Each row is a point on a landscape with many peaks, with its height.
A climber steps from a point to whichever of its 2 nearest points has the largest rise for the distance, and stops where none of them is higher. Distance is the straight distance between rows; heights are no part of it.
q824 height 1.02: [ 20 -20  29 -12  43  -2 -15  -6 -17   2   8  26  26  44   6  -4   4   6
 -12  19 -32  15  -1 -15 -15  53  17 -24  18 -44   8   0 -19 -22  13 -51
 -34  45 -43 -16  11   8  25   9]
q487 height 5.34: [-18  19 -14  -1  33  -2  35  -8  38  -7 -19   4  10  34 -39 -11  11 -36
   0 -39  10 -29  -2 -28  -8 -18 -30  19  22  -2  10  30  16  20   0   1
   8 -45  11   5  -5  -1   6   4]
q832 height 5.01: [ 20  -2  15 -16 -14  12   6 -16  21  -3  17 -10 -11 -29  -1   3 -13  -4
  25  26 -16   2  20   4   7  12   9  -3 -19   8 -19 -38   2   4  -9  21
  -4  21 -11 -24 -14  -5  17  16]
q343 height 4.84: [ -1  -3  34   1 -24  23  48  12 -13 -12  -4   9   8 -28 -24  -2  23  -1
  56  11  10 -12  10 -14   4 -16  -9 -40 -30  14  10 -52 -25  -5  -8  27
 -41  -2 -15 -46 -12  -5  45  25]
q943 height 6.45: [  0 -26  -9   0 -22  17  18  -7  -5 -16  15 -24  -3 -22   8   8  -8   9
   5   5  -5  -2  14  16  37 -28  14  12 -20  -3 -28  15 -17  -1   4   2
   1 -20 -21  -8 -26  24  -6  21]
q8 height 2.38: [-47   3  -9   7 -15  13  -5 -12   3  -5  23 -31   8 -22  40   8  -4  52
   8  -7 -14  -8   7   8   4 -42   1 -10 -33   3 -12  -5 -36 -21 -14 -17
  13 -30 -34   5 -23  19 -28  14]
q26 height 4.15: [-27 -26  18  11 -17  -7   2 -10 -13   5  22   3 -12 -21  24  -8  11  33
  34   6   2 -12   1  11 -29  -8 -14 -19 -22  19  28 -39 -18   5  10  22
   0  12 -15  12  -3  14 -19   3]
q994 height 1.39: [ 32   0 -22  27 -30 -14 -36  29 -50  11  -3  22  -7   1  15   2  -9  37
 -33 -11  48   6  -5  23  33  16  36  -5  23 -15  29  46  12   9   9  -9
   6 -19   1  32  14   4 -21 -29]
q76 height 2.06: [-27 -18  11   0  17  -9 -29 -16   0   3  18  -4  16   2  31  -6 -17  48
  19  -9   2  -2  -5  -6 -25  -8  -9 -12  -6  -8  19 -13 -26 -13  -5 -21
  10  18 -19  13  -9  22 -23  -5]
q166 height 1.35: [-12  -9   5 -14  29   8 -43  -9   8   8  19 -13  30  14  14  11 -10  21
 -11  -5 -30   9 -18 -16  -9  12  -3  -3  -4 -26 -33   0 -45 -29 -14 -38
 -10   7 -55 -21 -13  21   4  12]
q205 height 5.02: [ -1 -23  -3 -25   2  -5  25  -8  31  16   7 -29 -31 -29  11 -25 -26  -4
  24  20 -20 -11  19   2 -37  -8   3  27  -8   8  -8  -4   3   4  22  49
   8  45  12  25 -13  -1 -29  -9]
q435 height 6.10: [ 25  50   3 -16  24  19  -9 -21  29 -31  -4 -42  24  -2 -27  26  18 -41
 -30  12  -4  12 -36 -12  36 -10   2  46   1  38 -38 -12  23  27 -33 -28
   6 -28 -18 -47   2 -42  34  27]
q110 height 2.62: [-17 -22   6  19 -30 -35 -37 -13 -27   7  13  -4 -21 -31  37  -1  -8  61
 -14  25   0  14   2  34  -5  11  12   4 -10  24  28 -26  11   0  -6  20
  26  26   7  30   4  19 -43 -23]
q654 height 7.34: [ -4 -25   2  -4  14  18  22   1  -9 -11   0   4  18   6  -9  -9  -1   3
  21 -28  -2  -2  16 -14   9 -12   0  -9  -5 -17  -4  19 -25  -4   5 -23
  -6 -23 -17  -9 -21  21  12  15]
q130 height 2.88: [-15  53  -4  -5  20 -15 -28   7  46  24 -25  25  18  44  -4  14  20 -26
 -12 -16  20   0 -38 -25 -43   4 -52  -3  22   4   1 -17  41  17 -12   2
  13   6  35   9  42 -22  -7 -16]
q566 height 7.91: [ 13  15   4  12 -47  25  -5 -17 -14   8  17  13  -5 -30   1  41 -13   5
 -30  29   0  20  -7  12  74  26  36  -4 -30  29 -29 -34  13  -9 -52   0
  27   4  10 -23   7 -17  28 -12]
q123 height 5.32: [ -2  12 -18 -11 -13  25  -6 -13   3 -11  17 -25  17 -20  10  13  -3  15
 -21   4 -16  15 -19 -12  36 -22   5  15 -24   8 -49  13 -24   5 -17 -35
  15 -40 -15 -36 -15  12  -1  28]
q948 height 5.25: [ -3  27  -3  -9 -45  16  21  -5  26  -6  10  -8 -14 -25 -12  15  -5 -18
 -13   2  11   1   3  -6  34 -23  -5  25  -1  26 -20 -13  28  23  -7  25
  35 -20  33  12   7 -17   4  -1]
q171 height 1.08: [ 20  17 -23  32 -24 -43 -39  52 -55  31 -35  39  15  24  -1   5   9  17
 -26 -16  40   9 -22   8  24 -20  -8  -3  15  16   8  32  19  30  -3 -41
  27 -25  24   8  39 -25 -24 -51]
q904 height 5.31: [-18 -12  -1 -11  27  -2  58  25 -11 -19 -30  11  16  44 -51 -48  21 -65
  24  -5 -12 -31  35  -7 -29   7  -8 -27  20 -22  27  28  16 -15  34  -7
 -33 -15  16  14  -2   4   5  18]
q717 height 1.70: [-23 -37  -6 -18  46 -22  -1 -19  20  10  24 -28 -13  -4  18 -10 -42  10
   8   6 -33  16  -3  -7 -20   6  14  27   7 -30  -2  26 -40 -24  32   2
 -12  31 -32  18 -21  24 -19  -5]
q568 height 5.86: [ -3   7 -18 -17  -5  23  -4 -13  16 -22  11 -64  17 -37   6  12   6 -10
   1   4 -15   5 -15  -4  25 -49  -4  25 -30  14 -65  11 -32 -12   3 -23
  -2 -29 -13 -35 -31   0 -14  41]
q916 height 1.96: [ -1   1  -3   8  53 -31   9 -11 -12  -3 -24  23  -9  70  -9 -20   0 -34
 -33  -6   2 -10   1  -1 -14  42   1 -14  57 -38  35  54   3 -26  32 -15
 -23  16  -8  41  14   0   1  -5]
q507 height 2.51: [-44   4 -11   5 -14  24  13  -7   0 -11  21 -10  11 -22  19   3  -7  22
   7 -33  13  -6   2  -8   8 -55  -9   8 -23   8  -9  18 -30  -6  -9 -18
  21 -54  -5  -4 -21  14 -26  27]
q633 height 5.46: [ 18 -18   8 -36  11  13   5  12  18  -7  12 -24  -1 -30 -12  -1  -6 -15
  26  27 -39   4  25  -2 -15   5  12  -1 -13 -12 -27 -10  -9 -18   1   8
 -35  24 -29 -29 -36   9  17  14]
q193 height 1.87: [-15 -43   6  -1  22 -16  -6 -13   5  -7  15  -1 -14  -7  17 -19 -25  19
  21  -5 -16   9  18  -4 -34   1   6  12   2 -16  19   6 -27 -11  21  -6
  -3  26 -13  22 -10  24 -22  -2]
q305 height 2.64: [ -5  -4  12   2 -27 -13  -9 -26   6  17  26  -3 -40 -43  23   0 -12  25
  15  42 -14 -23   1   4 -31  32  17   5 -23  40  12 -70  12  10 -15  54
  12  63  11   7  14 -20 -11 -14]
q156 height 4.98: [ -8  11  30 -19   4   2 -22 -10  22  13  13  -8 -17 -24  17 -11 -12  31
  39  27 -18 -22   7   1 -49  18   0 -14 -15  13   6 -60  -8  -1 -14  33
 -15  42  -7 -20 -10  -9   2   9]
q385 height 2.01: [ -5 -10  33  24   3 -37 -63   6 -18  24  -4  11  19  14  16   3  13  35
   4   0   6  22 -18  -1 -39  11 -28 -34  -5  20  29 -50  -7  -4 -12 -15
   1  43  25  10  27   6 -25 -19]
q637 height 3.83: [-14 -33  18  25 -20  -2   4   0 -47  -4  11  27  -6  -6  18 -15  12  36
  19  -1  19  -1   6  12   0  15   2 -27  -6   0  32 -23  -9   7   5   0
  -2   8 -13  14   6  22 -11  -2]
q38 height 5.75: [  3 -33  -7  -9  13   0  56  27 -14 -19 -18   2 -18  11 -30 -43   5 -44
  34  11 -13 -23  39   2 -29   1   5  -4  13 -13  24  25   4 -11  42  20
 -37   9  13  29 -15  18  -7  12]
q561 height 6.57: [-13 -48 -19  -2  22  12  11  12 -24 -25   8 -15   4 -12  -9  -8  -2  -9
  23 -16 -29  -2  28   2   0 -17  17   0 -19 -41  -7  22 -49 -13  17 -34
 -24 -14 -34 -16 -31  33  10  23]
q317 height 5.33: [-26  20  22   0 -19   2 -32 -14  17   6  12  -9 -14 -35  31  17  -2  50
  17  30 -21 -11  -3  17 -18  12  13 -18 -26  28  -3 -60  -5  -9 -36  20
   9  24 -24 -24 -10 -11   1   0]
q9 height 2.90: [ -6 -20   5   8 -39 -16 -11 -27 -19  24  14   8 -32 -32  28   3 -18  35
 -12  42  -3   8   4  34   3  33  21   9 -21  38  14 -44  23   9 -17  45
  30  42  18  20  19  -2 -17 -30]
q220 height 2.34: [  1 -13  18  13  -7 -38 -54  -6 -15  17   2   8   1   2  28   3  -8  48
  -5  18  -7  30  -3  18 -19  21   3  -5   1  15  24 -36  13  -7  -3   1
  17  47  12  14  12  11 -31 -28]
q180 height 4.46: [-23  -9  21 -25  24   8  10  13  21  22 -16  -3  11  10  -6 -45   2  -1
  50  -8  -9 -37   5 -16 -74  -4 -35 -24  10   4  27 -22 -21 -10  18  20
 -37  38  14  -3  -9  -4   0  26]
q713 height 4.95: [ 19 -17   2 -34  39  10   5   9  32  -6 -11 -33   9   5 -34   0   3 -46
  12  15 -31  10  13 -14  -9  12   7   1  12 -28 -29  21   0 -21  11 -11
 -38  19 -20 -29 -20   7  24  13]
q802 height 3.89: [ -8  -9   0   4   3 -17  10  -4   5  -1 -18  15 -26  20   5 -17  18 -24
  11  25  12 -13  -2   7 -46  42 -21  -4  18 -13  16   3  38  24  33  37
  -2  48  32  43  30 -13 -33   4]
q334 height 4.85: [ -3  27 -13  -8 -19  10  21  -7  50   4   1 -17 -30   0  -9   0   1 -30
  -4 -12   9 -20  12   6  -2 -12 -25  38   9  13  -8  -5  38  26   8  37
  27   4  36  23   8 -11   6  -1]
q556 height 2.18: [ -2 -14  -4  36  56 -40  -5 -14 -35 -16 -19  16 -30  45   3 -35  -8 -40
 -27  -1  21 -12  -8   3 -20  47  19  -8  71 -54  53  66 -31 -36  52  -7
 -33  18   4  65  19  -4 -16 -11]
q496 height 5.22: [  4  -9  29   3 -16  22  32  -6 -19 -16   2   4  17 -18  -9   5  20   5
  29   1  -2   4   2 -12  30  -4  -1 -21 -20  10  -4 -25 -20  -1 -14  -2
 -18 -13 -33 -46  -9   6  35  16]
q251 height 6.26: [ 10  71  16 -13  21   9   1   1  48  -4  -7   5  14  11 -29  18  26 -38
 -12  -8  10   1 -21 -26 -16  -6 -22   7  21  26 -16 -37  49  32 -33   0
  19 -12  13 -37  16 -40  37   7]
q544 height 1.94: [  8  18 -17  -1  20 -33 -36 -10   7  18   0   6  11  39  20  14 -24  14
 -38 -29  -3  33 -40 -12  14  -4   5  11  21 -25   0  58  -2 -18   3 -26
  23  -9  -3  28  12   3 -15 -28]
q855 height 1.18: [  6 -27  18 -13  31  14 -13   3  -2   0   8   8  22   9  -3   0  -5   9
  11   9 -38  10  -4 -19  -5  30   3 -17   3 -28 -18  -7 -26 -17  -1 -42
 -22  17 -46 -33 -14  18  24  17]
q644 height 4.53: [  5   3   1 -28  30  -2  25  -1  30   2 -13   4   5  27 -23 -17  -5 -32
  14   9 -16  -8  21 -20 -22  15  -5 -10  19 -14  -3   8   5  -8  20   4
 -21  17  -4  -4 -11   2  18  13]
q805 height 1.75: [ -1  21   1   1  49 -33  12 -15   7   3 -25  36  13  78 -15  -3  20 -31
 -37 -14  -5  -6 -13 -20 -15  36 -17 -15  38 -25  20  31  24  -4   8 -17
 -18   0  -1  29  22   2  11 -12]
q206 height 1.12: [ 30  16 -21  32  -5 -34 -39  45 -54  24 -14  28  28  30   5   1  -9  53
 -31 -28  24  11 -26   3  34  -7  20  -3  11   6  24  46  -6   5 -10 -48
  24 -26   3   1  24  -5 -20 -38]
q238 height 2.75: [ 14 -13 -14  48  25 -30 -41   7 -44  -6 -31  28  -4  40   7 -20  -1   6
 -16 -40  38   2 -19  12  -5  15  -1 -11  31 -28  40  35  -7  -5  16 -23
  -2  -2  21  45  22   6 -33 -27]
q312 height 4.69: [-22  -5  28 -23  27   1 -12 -11  29  10   6  -7   4  -7  15 -28  -9  23
  29  -1 -11  -4   5 -13 -73   0 -20 -20  -5   4  16 -40 -24 -19   0  18
 -14  47  -8   7  -9   5  -1  14]
q69 height 2.66: [-31 -11 -20  18   3   7  12 -10 -22 -17   9   8  -3   5  19 -13 -20  16
   8 -47  27 -15   0   5  -3 -35  -5  15 -10 -14   8  41 -36   0   3 -22
  20 -57  12  26 -13  11 -24  12]
q630 height 0.66: [ 25  34  12 -27  57 -15  -2  -8  29  10  -6  24  27  67 -12  23  15 -24
 -58  -2 -32  16 -12 -22  -4  45   0  -9  38 -28   0  14  19 -11 -10 -30
 -12   5 -31 -18  21 -16  29 -19]
q816 height 7.54: [ 27  61  12 -28  49   7 -12  -8  45 -16  -9  -8  26  13 -32  21  14 -30
 -34  11   3   5 -20  -8   4   8 -16  24  13   9 -20 -17  29  27 -40 -17
   7 -27 -16 -48   9 -31  42  10]
q59 height 4.36: [  0  19 -12  28 -50   9 -22   6 -42   6  15   3  12 -26  20  34  -2  44
 -37  14  -1  31 -22   9  60  -8  32  -3 -25  16 -15  -3  15  -6 -39 -29
  29 -36  -7 -24  10   5  -2   3]
q652 height 3.62: [-12  14   1   4  -7   2  15   1  18  -1 -16  20 -16  28  -9 -11  37 -35
   7  19   9 -16   3   6 -32  38 -37 -13  14  -7   2 -27  43  33  17  35
  -3  27  39  11  37 -22   1   8]
q178 height 2.42: [ 18 -10 -27  44  38 -36 -25 -10 -26  -3 -19  19 -21  39   8 -18 -12 -29
 -33 -34  32  -9 -14   4 -11  39  15  -4  59 -47  44  62 -11 -15  35  -6
 -12 -14  -1  54  15  -3 -18 -34]
q455 height 3.61: [ -6  11 -10  -1 -50  23  31   0  27  13   6 -14 -15 -38  -2  -1   0  -9
  25  -1   7 -22   7   6  -3 -44 -17  15 -19  21  -2 -24   0  17   6  62
   4   3  42   1   0 -14  -3  11]
q543 height 6.28: [ 11 -43  -9  -7  15  -5  42  27 -17 -21 -10  -1 -19   8 -29 -30 -17 -47
  16  13 -24  -2  46   6   1   7  34   5  10 -39   9  42  -7 -14  35  -8
 -36   4 -19  24 -19  21   4  14]
q150 height 6.29: [ -6 -22 -15 -21 -11  20  12   4   8 -12  14 -49  -1 -52   2   3  10  -7
  36  12 -34  -8  16  10   3 -43  11  11 -46   7 -22 -14 -35 -27  -2  15
 -34  -2 -37 -38 -42  23   4  10]
q216 height 5.79: [ 12 -28  -3  -3  -2  23  15  -1 -10 -21  16 -26  10 -24 -17  14  11   4
  12  11 -18   9   9   3  38   4  10   3 -22  -8 -34  -4 -24  -7  -4 -17
 -11 -18 -31 -40 -22  16  25  27]
q931 height 4.96: [ 32  21  32 -31  26  13  18   7  26 -15 -21   4  17  11 -39   1  23 -42
  15  25 -20   3  20 -12 -11  24  -8 -17  13   2 -22 -21  28  -1  -5  -1
 -25  10 -11 -46  -7 -25  43  30]
q579 height 6.55: [  6   3   2  -6   9   6  11  -6   3  -9   9  19   9  17  -6  -1  -5   7
 -10 -23  13  11   2 -12  22   4  -7  10  14 -13   1  16  14  14  -2 -14
  19 -19  -7  -3   0   4   8   4]
q662 height 8.07: [ -9 -56 -21 -12 -12  -7  48  25 -18 -15  15 -31 -32 -36   4 -17 -18 -12
  26   1 -20 -13  51  30 -18 -53  26  30 -43  -6   7  28 -28 -15  16  35
 -18   3 -15  16 -42  33 -12 -12]
q457 height 3.14: [-11 -26  -3  55   3 -15 -26  22 -67  -9 -18  40  -9  11  20 -23   3  13
   3 -49  51  -5 -16  14 -10  10  -9 -23   5 -20  46  13 -27  12   1 -18
  -2 -25  19  44  23  13 -32 -12]
q100 height 5.74: [-17  26  12  -3 -30  29 -21 -18  11  -8  18 -22  -8 -52  17  28  -4  23
  12  21 -17  -2  -6  14  17 -12  12  -7 -37  26 -32 -53 -16 -20 -38  15
   1   0 -17 -42 -15  -7   2  18]
q784 height 1.26: [ 54  -6 -13  39  -8 -18 -41  29 -52   5  -5  31  13  20  12   0  -7  46
 -41 -22  22  12  -7  21  25  19  43 -14  23 -17  38  51 -20 -11   3 -47
  -1 -16 -20   7  12   3  -8 -41]
q888 height 0.85: [ 28  10  21 -17  44 -16 -10  -3   1   2  -5  45  23  62  12  10  11  -4
 -28  18 -20  25   2 -14  -7  52  12 -24  29 -29   9   2  17 -11   3 -40
 -14  38 -24  -8  11 -19  26  -5]
q329 height 2.17: [ 16  25  -6 -15  22 -33 -31 -19  28  22 -13  20   6  57  13  27 -11  -2
 -39 -15  -4  24 -19 -18   0  20  -2   6  30 -14   2  36  28 -16   7  -4
  15   9   7  22  17  -4  -9 -36]
q99 height 4.58: [ 23  13  32 -24   0  30  29  10  14 -12  -5  -1  12 -10 -34 -10  18 -22
  40  -2  -9  -2  10 -16 -14  -6 -10 -27  -4  13   0 -32  -2   7 -11  15
 -33   2   0 -46  -9 -19  40  27]
q598 height 4.91: [ -3   3  -9 -10  39  -3  49  -4   9 -26 -26   5   9  40 -60 -22  23 -47
   6 -16  -8 -32  22 -18  -8   2  -6  -5  24 -15  16  31  16   1  14   4
 -20 -30   4  10 -11   9  17   3]
q560 height 3.41: [-13  10   2   0 -37  21   6 -13  17  19  12  -1 -32 -29  10   0 -12   0
  10  13  16 -14   2   5   1   1 -16   5 -14  24  -3 -35  24  22   3  53
  14  33  39  18  10 -19  -3   3]
q313 height 4.02: [-17 -10   5  -1 -18  32  42  19   5   1  -8  -1   6 -10 -21 -27  26 -26
  56 -26  15 -34  10 -10 -27 -49 -31 -20 -13  15  24 -13 -15  15   9  37
 -19 -17  25 -15 -11  -4   8  21]
q265 height 4.26: [-22 -14  26  -9  10  16  29  19   0   0 -10  14  11  12 -16 -29  21  -4
  53 -17   9 -32   6 -22 -40  -9 -32 -35  -4   2  27 -22 -20   9  13   4
 -21   8   9 -17  -7   3  13  26]
q135 height 6.30: [  8  10   4   5 -24  35  -5 -20   2 -16  16 -52  12 -48  -4  35  10  -8
  -3  23 -18  -7 -15   3  49 -18  12  -3 -38  31 -52 -28 -20 -10 -29  -6
  -4 -16 -17 -53 -26 -11  19  28]
q122 height 5.98: [ -4 -38 -19 -21  28   7  -7  16   5   1  11 -37   7 -18  -4  -5  -6  -9
  32   6 -44  -6  15  -2 -18 -13  13   1 -20 -34 -29  12 -44 -31  10 -26
 -39  16 -36 -34 -34  28   8  15]
q244 height 1.54: [ 26   3 -15  19 -14 -35 -54  16 -25  15 -15   4  -5   7  23   6 -14  25
 -39  -5  39  22  -5  21  16  -1  15   6  22  -1  13  44   6   3  16 -14
  29  -7  30  39  18   1 -44 -37]
q115 height 5.45: [ 16  53  29 -27  28   9  28  10  49 -15 -24 -10  20  18 -52  12  29 -49
  -3   3   3 -16   5 -17 -16  17 -28  -2  16  19  -7 -26  40  13 -11   9
 -18  -7   3 -43   3 -30  41  14]
q803 height 4.45: [-15 -22   2 -13 -14   2  23   4   9   3  17 -12 -10 -30   9 -25  -1  13
  53  -3  -9 -23  24   6 -36 -28 -17  -8 -19  19  12 -19 -20   0  15  40
 -13  16   5  -7 -18  10 -15  13]
q430 height 5.68: [-13  30 -25   9 -41  21  21  -3  -3  -2   8   0 -16 -11 -10  16 -14 -11
 -27 -19  41   7  -6   5  42 -33  -4  19   5  22 -16  19  29  32 -12   4
  42 -47  36  26  11  -7   1  -2]
q667 height 6.15: [  5  34 -10  24 -48  14  31   3 -22  -3   6  15 -16 -21 -15  25   4  -7
 -53  -5  43  11 -15  13  75 -13   4  20   6  31  -8   3  38  21 -18  15
  33 -49  17  18  24 -13  23 -11]
q950 height 5.72: [ 14  51   8 -15   3  26  -7 -17  30 -33 -12 -63  20 -34 -21  14   4 -28
   2   1   1   1 -35 -12  18 -42 -10  44  -7  36 -46  -6   9  21 -26 -12
  -7 -28  -3 -52 -17 -42  18  33]
q449 height 1.36: [ 10  17  -3  30  -8 -53 -59  41 -25  32 -31  34  19  33  -3  21  15  13
  -8 -14  15  18 -26  -3   1 -12 -29  -8  11  18   8  -2  16  26  -1 -28
  31  15  38  11  43 -19 -36 -49]
q373 height 3.16: [ -7  -5  -3  10 -53  -7  -5 -14  -4  25   6  16 -35 -26  16  16  -9   2
  -8  27  13   1 -13  19   6  30  -2   5 -13  34   2 -46  34  18  -8  49
  29  35  52  29  32 -21   0 -24]
q688 height 6.99: [ 12 -49 -14  -3  -3   2  40  30 -28 -20   0  -9 -37 -23 -11 -27 -22 -28
  22   0  -4 -13  48  25   0 -20  39  14 -11 -23  14  48 -15  -8  30  17
 -34 -11  -2  28 -28  28  -3  -2]
q600 height 2.47: [  1  33   0  -4  31 -41 -27 -10  47  25 -21  24   4  48   3  23  14 -20
 -35  -4   1  13 -21  -8 -30  25 -23  -6  28 -11  -2   4  48  -3   8  10
  13  25  23  22  32 -11  -3 -32]
q169 height 4.79: [  7  17 -15   1 -13  14 -25   1 -12   5  11   0  36   6  16  20  -6  23
 -32  -5 -13  30 -29 -12  43  -8  11  11  -7  12 -20  11   1   5 -33 -40
  33 -26 -10 -27   5  -4   6   3]
q226 height 1.72: [ -5  14 -24  12 -15 -16 -42   7 -20  16   0   7  16   9  24   8 -26  34
 -35 -11  13  31 -20   6  20 -15  18  14  12  -2  -5  38  11  -5  -1 -22
  39 -25  13  25  17  11 -22 -23]
q189 height 6.46: [  1  26  -8 -19 -21  40  11  -8  28 -33   0 -79  16 -37 -14  17   3 -34
  -2  -7  -8   0 -15  -2  39 -63  -5  44 -31  35 -50  12 -10   4   1  -4
  -3 -34  11 -33 -25 -19  -4  25]
q354 height 4.70: [ -6 -35  -7 -18 -13  -3  29   6  17  -2  20 -27 -31 -53  20 -30 -14  12
  43  16 -29 -27  27   8 -47 -37   5  28 -24  11  13  -7 -18  -5  22  62
 -13  29   8  10 -28   5 -27  -9]
q50 height 4.20: [  2 -12   2  -8  18  -6  21  -7   5  -4 -16  20 -10  35  -6 -23   0 -21
  11  16   0  -1  14  -3 -34  27 -13  -8  26 -24  19   8  10   6  25  15
 -12  29  10  32  12   4  -8   5]
q938 height 0.50: [ 37  31  27 -24  47  -6   9 -11  36  -9  -3  16  16  36 -23  22  17 -37
 -33  30 -24  12  17  -5   1  50   7  -5  29 -26 -20  -4  35 -10  -2 -16
  -5  16 -15 -26   6 -24  38  -2]
q246 height 3.82: [-10  20  -8  -4 -25  28  44   5  33   1  -6  -8  -5 -13 -20  -9  22 -19
  36 -22  21 -25   6  -8 -20 -34 -40  -6  -2  14   5 -20  11  34  13  44
   0 -13  44 -11   6 -20  10  17]
q174 height 7.12: [ 16  10  -6  19 -61  17   8  -5 -37  18   8  24 -21 -38   1  39 -15  14
 -52  26  25  17  -1  26  92  31  37   9  -7  23 -12 -14  28   0 -25  12
  19   2  12   8  13 -12  27 -32]
q745 height 6.97: [-16 -61 -22  -5  -8   2  19  21 -14 -12  16 -40 -17 -49   9   0   4   0
  30  19 -35 -14  36  25   0 -45  25  17 -42  -7 -18   8 -40 -24  -1   9
 -31  -8 -42 -11 -49  36 -15   9]
q264 height 3.28: [-13  34 -13  21  -2 -11  -8   7  19  17 -25  25  -5  40  -9   5  51 -27
  -2  -1  22  -7 -21 -15 -38  17 -50  -9   8  -5   0 -19  52  36  -2  14
   7   7  36  22  47 -16  -7 -10]
q923 height 1.69: [ 11  -2  17  15   8 -36 -47  13 -17  24 -15  32  26  40  13   8   9  28
  -5 -12  13  19 -25 -11 -15   4 -18 -22   7   9  20 -12  12  -7  -3 -23
  19  28  24   3  26   1 -14 -34]
q112 height 4.08: [ 26  13  -5  25 -46   4  -5  20 -59  18   6  29   8  -9   2  39   3  39
 -38   5  19  32 -20  11  71   7  32  -8 -11  20   4   0  13   6 -37 -26
  20 -36 -10 -29  17  -2  29 -25]
q339 height 5.44: [ -5  -6 -12 -10  -2  -2   4 -17  37  11   5  -5 -17  -2   9 -15 -22  -2
  10   2  -1  -1   9  -4 -14  -7  -6  21   5 -14  -1  17   4   2  24  24
  24   8  14  31  -8  11 -21  -2]
q708 height 7.04: [  4  20   0   4 -32  39  -7 -35  -1 -11  25 -34   1 -49   8  49  -5  -1
 -31  37 -15  15 -11   6  76  11  34  10 -30  36 -52 -38  -6 -10 -47  -4
  17  -9   4 -38 -14 -20  14  14]
q442 height 2.24: [-32  13   3 -11  -3  -2 -38  -6  22  14  16 -21  16 -15  43   4 -22  55
   2 -13 -16  10  -2  -5 -22 -29 -11   0 -18   7 -13  -9 -20 -23 -18 -14
  22  -6 -15   1 -15  16 -23  12]
q941 height 5.92: [ -2  22   5 -10  12   7  13  -5  29 -10  -8  12  16  20 -22  -4  12 -17
   9 -12   6  -1  -6 -22  -6 -11 -27   0   7   1  -5  -2  24  20 -12   2
  15 -17  -2 -15   3 -11  20  11]
q867 height 3.50: [ -5 -29   3  48 -33  -9  -6  17 -71   6  -9  40 -11  -2  26  -5  23  36
   0 -21  46   3  -1  14   4  10   0 -28  -4  -3  37 -11  -8  19  -1 -11
   0 -24  14  23  24  20 -12 -12]
q491 height 2.85: [-21 -27 -22  40   6   5   7   4 -50 -12  -1  36 -13   3  12 -31  -9   8
  11 -46  50 -17   6  11  -6  -4   4  -7   5 -17  29  30 -30  18  14  -6
  12 -48  21  32   3   5 -18   2]
q158 height 1.53: [ -6 -22 -13 -16  22  -3 -25 -20  16   9  15 -17   7   9  18  10 -31  22
  -2   1 -32  24 -11  -9   1   8   9  18  -4 -38 -23  34 -32 -26  10 -21
   8   5 -38   5 -16  22 -11  11]
q64 height 5.87: [  8 -13 -13 -10 -15  16  16  -6  16  -6   6 -12 -27 -14  -2  -7 -31  -6
  -8  -2   7  -4  21  23  32  -4  12  22  -3  -8 -15  29   4   8  21   9
  12 -20   8  25 -11  16 -11   1]
q902 height 6.60: [ 23   4  -8  16 -52  22  24  10 -23  12   0  22 -26 -11 -10  17  -8   3
 -61   2  50   5  -7  31  79  21  31  14  19  28   3   6  40  13 -10   8
  24 -22  12  28  23 -15  26 -32]

Call two points neighbours if one is among the 2 nearest of the other. Go from one point of each pair to the other, from neighbour to neighbour, staying as high as possible. Name the lowest point that can't be avoided.
q189, q943 | q99
q654, q662 | q633
q816, q189 | q950

Where does a climber stop that starts at each point below?
q110 | q566
q824 | q943
q805 | q943
q69 | q943
q305 | q566
q180 | q566
